The views of a scene show one set of named points, each view turned or mirrored, and shifted as a whole, with a little noise and some points left out.
In the rows, 100 means zero.

Scene 1
View 1
q_826: [ 98 125 102  97  98 136  83 102 121  94  99 110  77 109  93 104 111  97
 102  81  99  99  98  92]
q_742: [ 79 118  95  95 101 129  86  98 106  80  79 115  90 111  96 105 103 104
 102  92  96 104  93 101]
q_171: [ 76 112 100 108 110 106 112  81  99  84  78 122 108 103 107 120 113 106
  99  97  96 121  98  87]
q_473: [ 81 114  89  92 122 132 125  69  95  78  75 118 109  99 101 114 113 116
  93 100  99 108  93 110]
q_6: [100 111 116 115 103 112  99  92 112 103 104 111  89 105 111 123 121  99
  97  86 105 116 102  72]
q_584: [ 78 115  99 101  97 121  80 103 103  82  80 114  91 116 101 107 102 102
 102  93  97 108  93  96]
q_572: [ 81 119 105 107  89 115  70 111 112  90  87 114  83 117 100 107 103  95
 105  87  97 109  97  83]
q_983: [103 124 115 113  94 115  85 103 130 107 112 112  79 104 100 114 121  90
 104  75 100 110 106  65]
q_701: [ 77 113 103 110 102 106  97  92 104  88  83 120 100 108 105 117 110 102
 102  92  96 119  98  83]
q_10: [ 67 105  97 103 105 113  94  92  86  75  66 117 105 116 108 113 100 110
  97 104  97 116  89 103]
q_596: [ 69 117  96 102  98 112  88  98 103  79  74 121  98 112 100 109 101 103
 103  94  94 114  93  92]
q_248: [ 86 106 103 104 107 123  96  91  95  85  83 111  94 113 109 115 109 108
  94  98 102 110  93  99]
q_266: [ 98 105 115 120 118  98 135  67 105 106 103 117 109  93 119 135 133 104
  93  91 105 128 106  67]
q_589: [ 59 117  82  91 112 122 106  83  91  65  57 125 111 107  97 106  98 114
 101 103  91 110  86 114]
q_899: [ 88 123  95  93 101 138  84 100 113  84  87 112  83 111  92 101 105 102
 102  87  98  98  94 102]
View 2
q_899: [ 96 122 107 108  98 111  99  90 109  97 105  85  99 122 100  96 103  86
 106 106  93  97 105 114]
q_248: [ 90 112 108  98 103 115  95  95  87  99 112  86  93 103 119  83 117  91
 109 108  98 101  88 112]
q_6: [ 75 109  90 100 101 125 116  88  77  87 109  89  96  94 132  97 111 106
 105 112  98  96 117 116]
q_826: [ 89 123  98 111  98 117 109  88 107  90 107  87  99 119 105 101 101  90
 106 107  93  94 121 117]
q_596: [ 99 102  97  93 102 101  92  87  88  95  98  81 102 113 109  93 107  96
  96 106  95 106  81 110]
q_10: [ 99 102 107  89 105 102  85  94  82 102 105  81  95 107 115  80 117  91
 102 105  99 110  66 107]
q_572: [ 89 108  83 103 106 114 104  85  97  76 103  79 100 122 103 100 102  97
  98 100  95 110 101 115]
q_742: [ 99 113 105 101 100 106  93  90 100  99 104  84 100 118 104  93 106  88
 103 105  95 101  92 112]
q_983: [ 76 113  80 109 100 125 125  81  89  78 104  88 102 106 121 112  99 108
 101 110  92  94 137 119]
q_589: [112 103 123  87  98  91  75  92  92 121  97  84 105 110 107  83 114  85
  99 108  96 100  62 105]
q_701: [ 90 100  95  92 102 108 101  86  78  96 101  86 101 101 122  95 110 103
  98 109  97 102  92 111]
q_266: [ 74  98 102  87  97 120 116  87  52 109 105  98  98  66 160  94 120 118
 104 122  98  85 112 111]
q_171: [ 93  98 107  86  99 104  96  87  72 109  99  89 102  92 130  91 114 103
  98 113  96  97  85 108]
View 3
q_701: [ 94  89  94 112 103  92  94 111 111  95  96 101 107  95  79 103  98 110
  87 104 114  84  91  87]
q_473: [112  74 111 108  99  81  66 117 100 107 105  67  98  90  95 101  88 118
  84  84  92  73  81 106]
q_6: [ 80  84  89 122 101 107  87 115 120 111  87 103 101  93  87 104  91 107
 103 115 120  82 105  72]
q_572: [ 91  89  92 118 101 108 113 122 126  96 110 125 116 103  84 106 101 106
  82 105 129  95  96  83]
q_248: [ 97  82 100 105  95  95  85 115 118 101 104  95 102  95  93 106  90 107
  85  87 117  76  90  88]
q_10: [106  89 102  95  98  81  93 108 111  85 106  96 104  95  84 106  95 107
  74  80 116  77  81  97]
q_983: [ 77  82  86 137 104 120  98 129 125 118  97 116 111 100  88 103  97 110
 104 128 122  96 111  71]
q_596: [103  90  99 109 103  89 103 115 112  89 109 106 112 100  81 105 101 110
  76  94 115  88  85  96]
q_584: [101  86 100 109  98  97 101 121 121  96 114 109 111 101  90 107  97 108
  78  90 120  87  89  93]
q_266: [ 77  87  87 119 107  88  66 100 101 111  61  78  91  83  74  99  89 112
 114 125 103  72 103  71]
q_742: [105  80 103 114  99  98  97 126 118 100 119 104 112 101  93 105  96 111
  78  90 114  89  88  97]
q_171: [ 98  90  97 109 105  81  85 106 102  94  89  88 103  92  77 101  96 113
  89 102 105  80  87  92]
q_826: [ 94  75  99 129  98 116  95 138 126 116 119 109 113 102 100 105  94 112
  89 104 117  93 100  89]
q_589: [119  85 111 100 102  73  90 115 100  85 116  85 110  97  84 103  99 116
  68  78 101  81  72 114]
View 4
q_6: [ 86  91 105  90 108 107 117 118 100 123  97 105  89  97 102  74 113  85
 100  99  80  85 108 101]
q_701: [ 92  93  94 112  99 111 103 112 111 116  94  95  83  97 113  87 118 101
  97 100  91  92  99 100]
q_10: [110  95  92 123  91 109  94 114 115 101  82  98  80  96 122 109 126 110
  94 100  87 105  87 104]
q_899: [108  80 103 111  80 114  99 118  92 105  89  99  74 119 115  94  92  94
  87 116 105 101  96 101]
q_584: [100  88  95 113  90 115  97 115  97 107  84  99  83 106 118  97 102  94
  92 106  97 102  91 102]
q_742: [106  84 100 113  84 114  99 116  99 105  87  98  76 112 117  97 101  98
  90 110 100 100  95 102]
q_572: [ 84  88  91 108  93 120 100 114  87 115  82  95  90 105 115  90  91  84
  94 104 100  99  94 100]
q_596: [ 97  90  90 122  90 115  95 112 107 110  87  91  80 101 119  97 110 103
  94 103 100 100  93 101]
q_983: [ 75  86 103  88 105 115 118 118  87 129 100 100  89 106  99  63  91  75
  97 104  94  81 114  98]
q_589: [123  88  97 135  79 108  91 113 126  99  90  91  66 106 125 111 124 124
  88 110 101 106  89 104]
q_171: [102  94  99 117  98 106 105 113 124 115  99  95  77  95 113  89 131 111
  96  99  88  91 101 102]
q_248: [109  90 104 105  94 106 104 118 106 105  86 106  81 102 114  99 119  98
  94 104  82  99  96 104]
q_266: [ 93  98 110  92 119  96 124 117 130 130 114 104  80  84  98  66 146 104
 103  92  67  75 118 101]
q_826: [ 98  79 108  96  87 114 108 121  85 113  93 103  79 119 107  82  87  83
  90 115 100  93 105 100]
q_473: [130  85 115 115  85  97 105 119 128 103 102 103  61 108 113  97 134 119
  89 112  86  95 103 105]
View 5
q_742: [ 94 113 122 100  97 101  98 116  85 115  92  96 107  99  96  73  98 106
  99  97 119 100 108  99]
q_572: [104 104 114  93 103  95 102 118  91 127 102  82 107 107  87  79 110 112
 117  96 114  97  99 108]
q_171: [ 87  94 111 115 102 125 117 119  89  98  80 110  92 115  91 102  94  97
  98  90 114  96 111  91]
q_899: [101 117 121  97  95 100  93 118  86 119  93  93 116  95  96  62 102 106
 101  90 124 104 105 101]
q_983: [123  90  98  93 104 115 107 126  99 128  97  81 122 117  85  74 120 104
 126  62 127 104  96 107]
q_584: [ 93 108 120 100  99  97 101 115  87 116  96  91 101 103  95  80 102 109
 105 101 117  99 106 104]
q_826: [111 110 115  94  95 103  96 121  92 124  95  88 122  99  96  60 109 107
 110  77 127 107 102 104]
q_473: [ 81 110 122 118  89 123 106 118  87  87  73 120 101 100 106  80  87  92
  81  87 126 106 120  87]
q_596: [ 88 107 118 102 103 104 105 116  85 114  93  97  98 106  89  89  96 107
 101 105 112  93 105  96]
q_248: [ 92 101 116 107  89 105 108 116  93 100  88  98  96 107 105  83 103 103
 102  94 123 108 113 105]
q_266: [104  71  93 119  97 145 129 126 105  89  75 108  98 130  97 106 107  89
 110  57 128 111 112  97]
q_6: [111  85 100 103  97 117 116 123 101 109  90  90 107 119  96  87 115 101
 119  70 126 109 105 109]
q_589: [ 72 119 130 113  98 108 102 114  77  98  82 114  92  97  96  87  81 102
  79 114 112  92 116  86]
View 6
q_589: [ 96 109 119 121  76 108 112 103  97  95  91 101 104  98 108  84 122 103
 127 130  59  96  83 101]
q_6: [112  94  94 104  79  71  94 118 103  82 104 117  88 123 103 113  91 100
  88  97  98 120 110 105]
q_266: [121  90  97 130  57  65 102 101 102  58 108 108  97 128 100 128  95  96
  75 118  91 120 122  91]
q_473: [101  90 120 122  74 110 119 101  98  74 105 101  96 113 108 100 120 108
 109 128  66 112  93  95]
q_572: [101 110  94  91  93  78  90 128 102 109  93 118  91 108 109  93  95 100
 111  92  91 106  92 114]
q_10: [105 108 118 120  71  93  98 106 100  98  89 108 100  99  97  81 112  99
 121 120  75 110  92 105]
q_248: [106  96 113 109  79  93 100 112 101  90  99 112  91 110  99  91 107 104
 110 110  85 120  95 106]
q_701: [108 107 100 112  75  78  96 113 102  91  96 111  98 110 104 102 100  97
 104 110  82 105 100 104]
q_171: [109 104 105 125  67  82 103 104 100  82  96 106 101 110 104 105 106  98
 102 121  75 104 102  98]
q_742: [ 97 103 106  99  90  97 103 119 100 100  97 111  92 108 111  90 108 106
 116 105  79 106  86 109]
q_584: [102 109 107 103  85  89  95 118 101 104  92 113  95 103 103  85 105 102
 117 105  81 107  89 110]
q_983: [105  98  80  88  95  67  95 130 103  90 107 119  84 127 116 120  84 102
  87  85 101 111 104 110]
q_826: [ 96  95  95  85 103  93 104 129 101  97 108 116  83 120 118 104 100 109
 104  91  91 112  90 111]
q_899: [ 94  98 103  89  99 101 106 126 100  99 103 113  86 114 116  95 108 110
 114  99  82 109  84 110]

In a view up to two points have been moved. Name them for each view, in the order of its rows, or write -.
view 1 -> -
view 2 -> -
view 3 -> q_473, q_572
view 4 -> q_899
view 5 -> q_171
view 6 -> q_584

Scene 2
View 1
q_730: [106  75  72 102 106 126 103  95 108  92 117  88 120 108  88  66 103  99
 100  62  97  90  81  89]
q_268: [ 93  92  73  94  99 126  81  97 126 105  92 101 103 114  81  98  89 102
 108  95 106 104  81  96]
q_690: [100  81  79  94 107 118  95 103 107  98  98  99 108 107  90  84  97  99
 108  79 102  98  83  96]
q_247: [ 97  90  84  91  88  81 116 123  94 109 110 132  96 102 123  82 112 104
 111  57  90 120  91 131]
q_835: [ 94  77  62  95  94 135  72  94 137 109  99  85 116 123  78  92  80 109
 107  91 110  86  74  77]
q_641: [103  88  81 100 100 107 117 106  98  95 114 111 108 101 104  71 114  96
 101  58  90 110  88 116]
q_93: [ 99  78  89  84 123 112  87 111  93  99  76 103 101 107  89  92  92  99
 120  90 110  96  85  88]
q_371: [ 99  77  80  90 105 103  98 112 101 105  99 107 105 107 102  80  98 103
 114  71 101  99  84  99]
q_610: [ 95  92  67 103  95 134  88  90 128 100 105  97 110 114  81  88  95  99
 101  86 100 103  81  97]
q_708: [107  71  91  87 134 115  97 109  82  91  85  93 109 101  87  76  98  94
 117  77 105  88  86  82]
q_966: [ 90 111  72 104  86 122  98  95 130 102 103 121  95 110  89 100 102  96
 100  89  95 123  88 125]
q_333: [101  97  85  98 103 104 116 107  96  95 105 122  99  99 104  80 115  95
 104  67  91 117  92 125]
q_203: [ 93 114  82 102  99 117 102  98 116  96  93 125  91 105  90 101 107  91
 102  91  96 126  92 128]
q_975: [ 93  97  85  88 114 118  85 106 109 101  75 114  92 108  84 107  93  97
 117 103 108 110  88 105]
q_806: [111  72 102  86 137  98 114 120  62  87  87 106 104  92 101  69 112  92
 119  64  99  94  91  96]
q_672: [100  90  84  95 112 117 100 103 103  94  93 106 103 103  90  85 102  93
 107  81  99 106  88 104]
q_592: [102  91  83  98 111 119 103  99 102  91  98 106 106 103  89  82 106  93
 104  78  96 106  89 105]
View 2
q_592: [ 82 103  94 103  95 100 116 106  91  96 110  85  90  87  86 113  91 118
  93 111  98  93  84  92]
q_966: [ 81  91  92  86 100  89  88 107  84 108 114 100 103  94  89 117  98 107
 125 107 107  77  83  71]
q_268: [ 98  98  93  85 103  89 106  98  87 111  99 104  88  90  86 112  98 114
 103 105 111  98  95  91]
q_610: [103 109  90  90 106  92 104 103  92 109 104 104  89  91  90 118  86 116
 104 109 121  89  98  92]
q_333: [ 60 105  98 105  92 110 109 116  89  85 127  76 100  91  83 115  93 110
 102 110  86  75  72  84]
q_806: [ 62 112 103 115  86 118 144 107  94  73 115  63  81  82  75 103  95 120
  63 107  71 104  75 111]
q_835: [119 121  92  73 113  96 109  92  96 113  94 117  80  92  88 112  89 112
  94 100 128  99 118 109]
q_247: [ 43 118 103  89  92 124 104 119  90  75 141  79 105  95  77 110 100  94
 106 101  75  61  74  87]
q_730: [100 132  91 106 106 113 121 111 102  91 114  90  83  89  90 123  69 119
  84 113 121  80 100 105]
q_975: [ 81  85 100  81  94  89 109  93  81 107  99  99  90  87  80 101 114 112
 100  98  90 110  86  92]
q_708: [ 86 111 101 104  93 108 138  98  93  88 102  80  76  82  78 104  95 123
  67 106  90 112  91 116]
q_672: [ 81 101  96 100  95 100 116 104  89  96 109  87  89  87  84 111  95 118
  93 108  97  96  85  94]
q_690: [ 88 112  96  94 100 104 117 103  92  98 108  92  86  88  83 111  92 114
  90 105 102  94  94 101]
q_371: [ 76 119  99  88  99 115 118 105  94  88 115  89  87  90  79 107  95 106
  88 100  93  88  92 105]
q_203: [ 72  83  95  95  94  88  96 108  81 104 114  91 103  91  86 114 104 109
 119 109  93  86  74  70]
q_641: [ 69 118  94 108  96 114 114 118  95  82 128  77  96  90  85 120  83 112
  96 111  94  72  79  91]
View 3
q_835: [109  90  95  86  75 105  95  78 123 102  86  92  91  65 104  97  58  80
  87 107  97  89  90  92]
q_730: [125  90 121 115  78  93  78  92  90  96 103 100 118  77 113  91  75  81
  82 107 103  88 112  89]
q_966: [ 97  88  96  96  85  88  79  90  81 101  91 102  73 108 112  99 112 116
 103  98  98 109 113  72]
q_592: [111  99 111 119  84  79  93 104  87 102  98 100 109 100 114  96  91 101
  93 102 103  92 115  80]
q_610: [108  92 102 100  78  90  81  83 103 102  87  96  87  83 111  95  88  93
  92 103 103  99 106  80]
q_672: [108 100 108 117  84  79 100 105  88 105  96  99 107 100 110  97  89 102
  95 102 101  90 112  79]
q_203: [ 94  96  98 109  88  75  88 100  78 105  93 102  82 116 113  98 117 121
 106  97  99 105 117  69]
q_93: [100 108  99 115  89  80 127 114 100 110  96  98 116  99 103 101  70 101
 100 102  96  78 103  86]
q_333: [107  89 115 116  88  82  87 110  58  96 110 109 111 114 111  96 104 112
 101 100  96  91 127  78]
q_975: [ 91 107  89 108  89  76 120 107 101 113  88  96  92 108 105 102  89 113
 106  98  98  90 103  77]
q_268: [ 98  95  92  97  82  90  99  90 107 105  87  96  86  90 107  99  84 100
  97 101  99  95 100  80]
q_641: [116  86 121 117  85  89  78 105  60  92 111 109 117 103 112  92  97 101
  94 103  97  90 125  82]
q_690: [109  94 107 110  84  88  98  99  92 101  98 101 109  93 107  97  80  96
  96 104  98  88 108  85]
q_247: [ 99  76 112 103  94  97  89 115  36  88 121 120 115 123 104  99 100 119
 112  97  82  84 129  82]
q_806: [117 107 125 140  90  71 117 129  69 103 114 106 149 108 108  94  75  98
  95 105  98  68 121  86]
View 4
q_371: [ 98 114 104  96 103 108 106 106 128  96 114 104  94  98 113  88 111  92
  89  90  95 110 114  75]
q_268: [ 91 102 133  85 102 108  92  99 115  90  96  92 116  94 102 102  96  94
  99  97 104 118 106  90]
q_247: [102 118  96 112  85  95 119 102 129  79 140 124  77  68 130  82 106 106
  93 107  88 104 129  60]
q_975: [106  82 135  92 109 101 101 101 121  81 102  97 111  86 116 101  99  88
  96  92  90 115  89  78]
q_835: [ 84 118 127  77 103 117  84 104 119  98  86  81 123 116  85 101 101  94
  97  93 115 124 109 106]
q_730: [ 80 118 111  88 107 123 101 100 115 130 106 102  91 111 100  92 107  91
  89  87 105 109 136  76]
q_690: [ 93 105 117  91 107 111 102 103 120 104 107 100  99 100 108  94 105  90
  92  90  98 112 114  78]
q_806: [108  94  94 102 122 113 123 110 131 117 120 114  72 103 130  84 120  75
  76  70  78 101 110  48]
q_708: [102  96 107  91 125 118 110 109 128 117 103  98  91 115 115  93 116  75
  81  69  88 110 104  68]
q_93: [112  88 117  91 119 106 106 111 131  89 101  94 105 103 117  95 112  77
  86  74  86 115  84  76]
q_610: [ 82 106 135  85 100 114  91  95 110 105  99  96 111  98  98 101  94  97
 100 103 107 114 120  88]
q_203: [ 96  84 142  99  94  99 103  90 108  86 115 112 101  64 122 101  88 100
 106 110  93 108 114  66]
q_672: [ 95  95 124  94 108 110 106 100 117 105 109 106  95  93 116  96 101  88
  92  91  93 109 112  70]
q_592: [ 93  96 123  93 105 110 105  98 115 111 111 107  93  91 115  96 100  89
  94  92  94 108 119  67]
q_333: [ 95 101 114 104  97 104 114  95 117 100 128 120  81  75 125  90 100  98
  94 101  89 102 128  58]
q_641: [ 88 112 109 102  97 111 112  96 118 111 126 117  81  86 119  88 103  97
  92 100  94 103 136  61]
View 5
q_690: [119  99  94 118 122  93  86  96  95  89 115  99  90 108 110  96 102 107
  95  83  80 106 111  93]
q_708: [115  97  82 140 129  86  83  96  95 103 120  93  82 130 119  80  92 112
  98  67  86  89 110  94]
q_371: [118  88 106 127 119  95  96 101  94  86 119 101  86 117 114 100 107 112
  91  86  83 101 115  88]
q_806: [103  77  89 153 133  96  89 106  93 100 125  95  81 146 124  81 103 123
 105  75 108  83  99  82]
q_966: [109  91 107  89 119 111  93  91 100  76 121 100 109  87  93 120 117 100
  94 108  93 126  97  81]
q_592: [111  96  90 118 127  99  83  95  98  87 117  98  95 109 108  96 105 108
 101  89  93 108  99  89]
q_247: [105  64 130 124 118 115 111 112  91  72 126 105  91 123 109 120 128 121
  94 107 107 104 104  68]
q_975: [103  91  90 107 120  98  95  79 102 110 134  88 108 108 101 107  90  90
  86  80  80 110 107  85]
q_203: [100  87  96  94 125 113  91  87 101  88 128  94 112  96  94 116 112  97
  97 102 100 120  91  79]
q_610: [127 113  91  99 120  94  78  92  98  80 108 101  96  87 102 101 104 101
  94  91  73 119 110  98]
q_93: [110  92  90 127 122  89  95  85  97 109 129  90  92 124 112  95  88 102
  87  70  77  97 114  91]
q_268: [120 106  93 100 117  92  88  84 100  91 118  96 101  93 102 106  97  95
  85  83  67 116 115  95]
q_730: [131 111  91 124 126  89  71 108  92  72 100 106  78 106 116  83 110 118
 105  86  83 106 110 100]
q_641: [113  86 105 123 126 105  86 111  93  70 112 106  87 115 111  99 123 122
 105  99 105 107  99  82]
q_835: [138 121  92 104 111  80  83  87  98  86 107 101  87  86 107  99  92  97
  82  77  46 116 130 107]
View 6
q_690: [ 92  94 108 115 131 102  98  91 105  85  96 108 101 108  93  92  93  92
  98  91  93  82  86 112]
q_708: [ 96 107  92 126 146 109 100  90 105  76  86  93  98 104  80  86  88  98
  89  74  76  90  79 104]
q_333: [ 85  78 107 100 109 116 103 112 102  82 106 119  96 112  72 107  82 104
  88  87 108  98 105 108]
q_371: [ 91  89  97 114 126 104  91  99  96  89  99 107 102 112  93  88  89 101
  99  85  96  89  88 102]
q_268: [ 88  93 125 118 127  91  99  85 111  96  97 112 104  98 107  90  98  74
  99 104 100  81  75 113]
q_966: [ 81  79 136  99 103  97 104 102 113  96 110 128 102  97  95 107  91  76
  93 112 119  88  91 118]
q_610: [ 93  94 128 110 128  93 104  86 114  89  99 117  99 106 105  93 101  79
 103 106 101  70  86 129]
q_93: [ 88 101 102 129 136 103  94  89 104  90  91  97 104  96  90  87  86  87
  87  84  84  98  68  92]
q_247: [ 83  65  96  97  97 117  88 122  85  94 115 123 103 120  79 105  78 116
  96  87 117 108 109  94]
q_730: [102  96 102 108 137 104 105  90 106  74  93 108  93 123  91  88 100 104
 107  88  90  62  99 132]
q_641: [ 92  81 101  97 116 115 102 108 100  79 104 118  95 120  76 102  86 110
  96  85 104  87 109 117]
q_672: [ 89  93 111 113 126 107 104  96 110  83  98 108  98 102  84  98  89  89
  89  90  96  91  86 112]
q_806: [ 97 101  83 119 139 122 102 103 102  68  91  93  94 111  61  95  79 113
  83  64  78  98  93  99]
q_835: [ 97  99 119 123 139  82  94  73 108  97  92 109 105 106 124  78 110  74
 113 106  92  61  70 124]
q_592: [ 93  96 110 109 130 106 107  96 110  77  96 108  95 108  82  98  91  94
  92  89  94  82  92 118]
q_203: [ 77  82 132 102 105 106 107 106 116  91 108 123 100  91  81 112  84  78
  83 104 115 101  90 110]

In a view up to two points have been moved. Name them for each view, in the order of its rows, or write -.
view 1 -> -
view 2 -> q_268, q_730
view 3 -> q_835
view 4 -> q_93
view 5 -> q_966
view 6 -> q_806, q_592

Scene 3
View 1
q_500: [101 106  79  94  84 106  97  84 100 123 100  98  86 102  97 111  86  76
 106  81 112 106  96 106]
q_211: [ 88  93  97 106  98  93 109 105 107 105 101 102 104  98 106 107  97  74
  98  85  95  88  94 102]
q_221: [106  93  97 111 106  93  84 105  95 116  98  92 107  93 105  93  97  80
 103  90 102  84  81 110]
q_469: [ 91  75 112 127 112  82  93 123 103  97  95  90 130  98 123  86 111  82
 102  97  98  65  86 105]
q_225: [ 98  88 108 114 113  85  93 118 100 110  99  96 112  88 103  95 100  77
  96  88  90  77  76 112]
q_392: [108  96  95  97 117  96  94 109  94 100 112 125  94  73 115 101 111  75
  85  99  77  80 114  90]
q_839: [ 90  87 101 115  99  90 101 109 105 105  96  93 114 103 112  98 101  78
 104  88 101  82  92 104]
q_513: [ 93  90  94 114  93  95  96 102 103 112  94  87 110 106 108  99  96  80
 108  86 111  88  87 108]
q_398: [103  97 100  99 116  92  98 110  97 104 110 118  95  74 106 104 104  73
  85  93  76  82 100  97]
q_82: [ 84  89  97 111  91  93 108 103 110 106  95  93 111 108 110 104  97  77
 104  84 105  88  94 105]
q_143: [ 94  84  96 121  97  93  90 104 102 108  92  84 120 109 119  90 103  84
 112  92 115  80  93 106]
q_70: [119 112  79  79 106 110  91  87  89 113 115 132  72  72 105 110 100  72
  87  95  83  98 121  88]
View 2
q_500: [ 92  95  89  88 100 106 104 107  97  57  84 120 113 122  78  91  91 106
  94  90  90 109  99  98]
q_70: [ 88 134 109  96 114  99  83  87  67  64 109 104 113 124 100 104 101 110
 109  81  74 106 101 105]
q_513: [ 92  79  87  93  99 109 109 120 115  78  83 111 108 108  96  84  85  99
  94 105  94 101  91  79]
q_211: [ 89 100  94  89  95 119 108 109 110  91  88 112 112 113  97  85  89 108
 101 104  84 108  92  85]
q_143: [ 95  70  90  93 105 106 110 123 119  81  86 106 107 107 112  83  84  95
  92 110  94  94  85  70]
q_469: [ 91  81  94  99 101 114 108 125 124 110  92  93 101  93 129  81  82  94
 100 119  89  92  79  60]
q_839: [ 93  83  95  93 100 112 110 118 117  90  87 107 109 109 111  83  87 100
  97 110  87  98  87  74]
q_225: [ 84 101  88 103  99 116  98 121 111 101  91  96  97  89 101  86  82  99
 104 107  91 102  88  75]
q_392: [ 88 126 110  98 110 109  89  97  85  94 109  95 109 110 122  96  95 107
 112  98  72 101  91  86]
q_398: [ 85 125 103 100 102 115  92 102  91  99 103  96 106 103 108  94  92 107
 112  98  76 105  92  86]
q_82: [ 92  85  92  87  94 116 114 113 118  87  83 114 114 115  99  83  87 106
  96 107  88 105  90  80]
q_221: [ 87  91  87 101 105 105  97 121 104  81  90 100 100  96  98  89  82  94
  98 101  94  99  89  79]
View 3
q_211: [107  87  98  91  97 104  91 110  91 103 103 118 100 109  96 101 100 101
 105  97 120  94  99 107]
q_392: [ 96  97  97  80  90 104  96 110  86  86  95  87 105 119 109  78 100  98
  81 127 109  87 100 120]
q_398: [106  98  98  81  89 102 101 113  88  94  99  97 105 119 115  84 100 100
  93 120 118  87 100 122]
q_82: [105  82  96  96 102 110  84 105  92 106 105 126  99 108  85 107 102  99
 110  91 120  94 102 100]
q_70: [ 83  92 105  80  79  77 109 125  93  81  78  76  94 112 100  87  85  94
  95 134 103 103  89 123]
q_513: [ 99  78  96  98  97 113  86 103  99 110 100 126  97 120  82 108 106  90
 119  94 119  94 107 105]
q_225: [113  89  95  89  91 121  95 102  95 112 105 120 104 130 110  94 112  92
 110 105 127  81 111 120]
q_839: [104  83  94  95 100 118  83 101  92 108 106 123 102 118  90 100 107  95
 107  96 119  88 107 105]
q_469: [107  84  87  94 105 138  75  88  92 111 114 126 110 131  95  92 120  93
 100  96 121  75 120 105]
q_221: [ 99  81  97  93  90 116  93 104 102 112  97 116  99 131  94  98 109  86
 118 108 120  87 111 117]
q_500: [ 89  76 105  96  87  85 100 120 103 103  84 113  87 109  78 113  89  91
 127 104 114 109  93 109]
View 4
q_143: [ 99  83 119  87  96 110 113  93 105  84 100  80  85 106 100  76  96  89
  88  91  78 109 107  96]
q_82: [ 92  95 109 101  97 110 109  97 107  82  94  89 102 100 109  83  99  99
  77  95  83 110 107  90]
q_500: [ 85 104  98 118  78 124 103 102 102 108 103  89 105  97 103  95  85  91
  91 117  83 101  83  83]
q_513: [ 94  89 111 100  95 111 107  93 108  89  98  85  94 106 100  81  93  93
  85  95  82 107 100  92]
q_398: [104 119 110 106  86  81  90  93  72 105  94  77 118  88 106  93  89  97
  85  92  99 110 112 113]
q_839: [ 98  92 114  96  98 102 106  93 101  84  95  83  98 102 105  81  97  97
  82  88  86 111 110  97]
q_225: [104  95 115 104 103  84  94  83  96  93  94  80 103 106  94  84  88  97
  87  76  92 111 109 109]
q_221: [101  92 115 103  92  99  99  88  97 100 100  78  95 106  91  84  86  90
  94  89  87 108  99 103]
q_469: [110  84 126  79 108  87 108  85  96  75  94  75  89 105 100  72 100  95
  81  71  87 115 124 110]
q_211: [ 93 104 107 106  94 102 102  96  98  90  92  87 110  97 109  88  95 100
  78  94  89 110 107  96]
View 5
q_211: [ 92  87  99  91  94  95  99  94 116 103  93  99  89 108  96  95 112 127
 116  91  97 107 104  91]
q_469: [108  77  88  83  63 105  92  95 103 106 100  86  89 105 103 107 139 143
  98  95  80 105 103 117]
q_221: [ 97  87  99  86  94 100 107  93  90 106  89  82  94 103  97 102 110 128
  92  92  97 111 103 101]
q_392: [ 96 115  95  93  83  76 108 103 105  92  72 100  72  87 112  81 114 129
 103  84  98  98 129  96]
q_513: [ 93  78  98  90  97 107  99  88 106 106 101  90  97 113  91 103 105 124
  99  97  93 108  98  99]
q_500: [ 81  92 106  96 123  99 108  87 107 102  91  95  97 112  89  91  78 109
  99  93 108 106 104  79]
q_70: [ 84 127 104 100 110  71 116  99 103  88  64 103  74  87 109  73  83 112
  98  82 111  97 135  79]
q_82: [ 91  78  96  92  94 105  95  89 119 104 103  98  93 115  92  98 110 126
 111  96  93 105  98  95]
q_143: [ 99  76  93  88  85 113  94  86 105 104 105  87  96 114  96 105 112 127
  88 100  84 101 102 109]
q_839: [ 97  81  95  89  86 104  96  91 111 105  99  93  92 110  96 101 117 131
 105  94  91 105 102 102]
q_225: [102  86  98  83  85  95 105  99  93 109  87  85  91  99  99 104 128 138
 107  88  97 116 100 101]

In a view up to two points have been moved. Name them for each view, in the order of its rows, or write -.
view 1 -> -
view 2 -> q_500, q_839
view 3 -> q_469
view 4 -> -
view 5 -> -
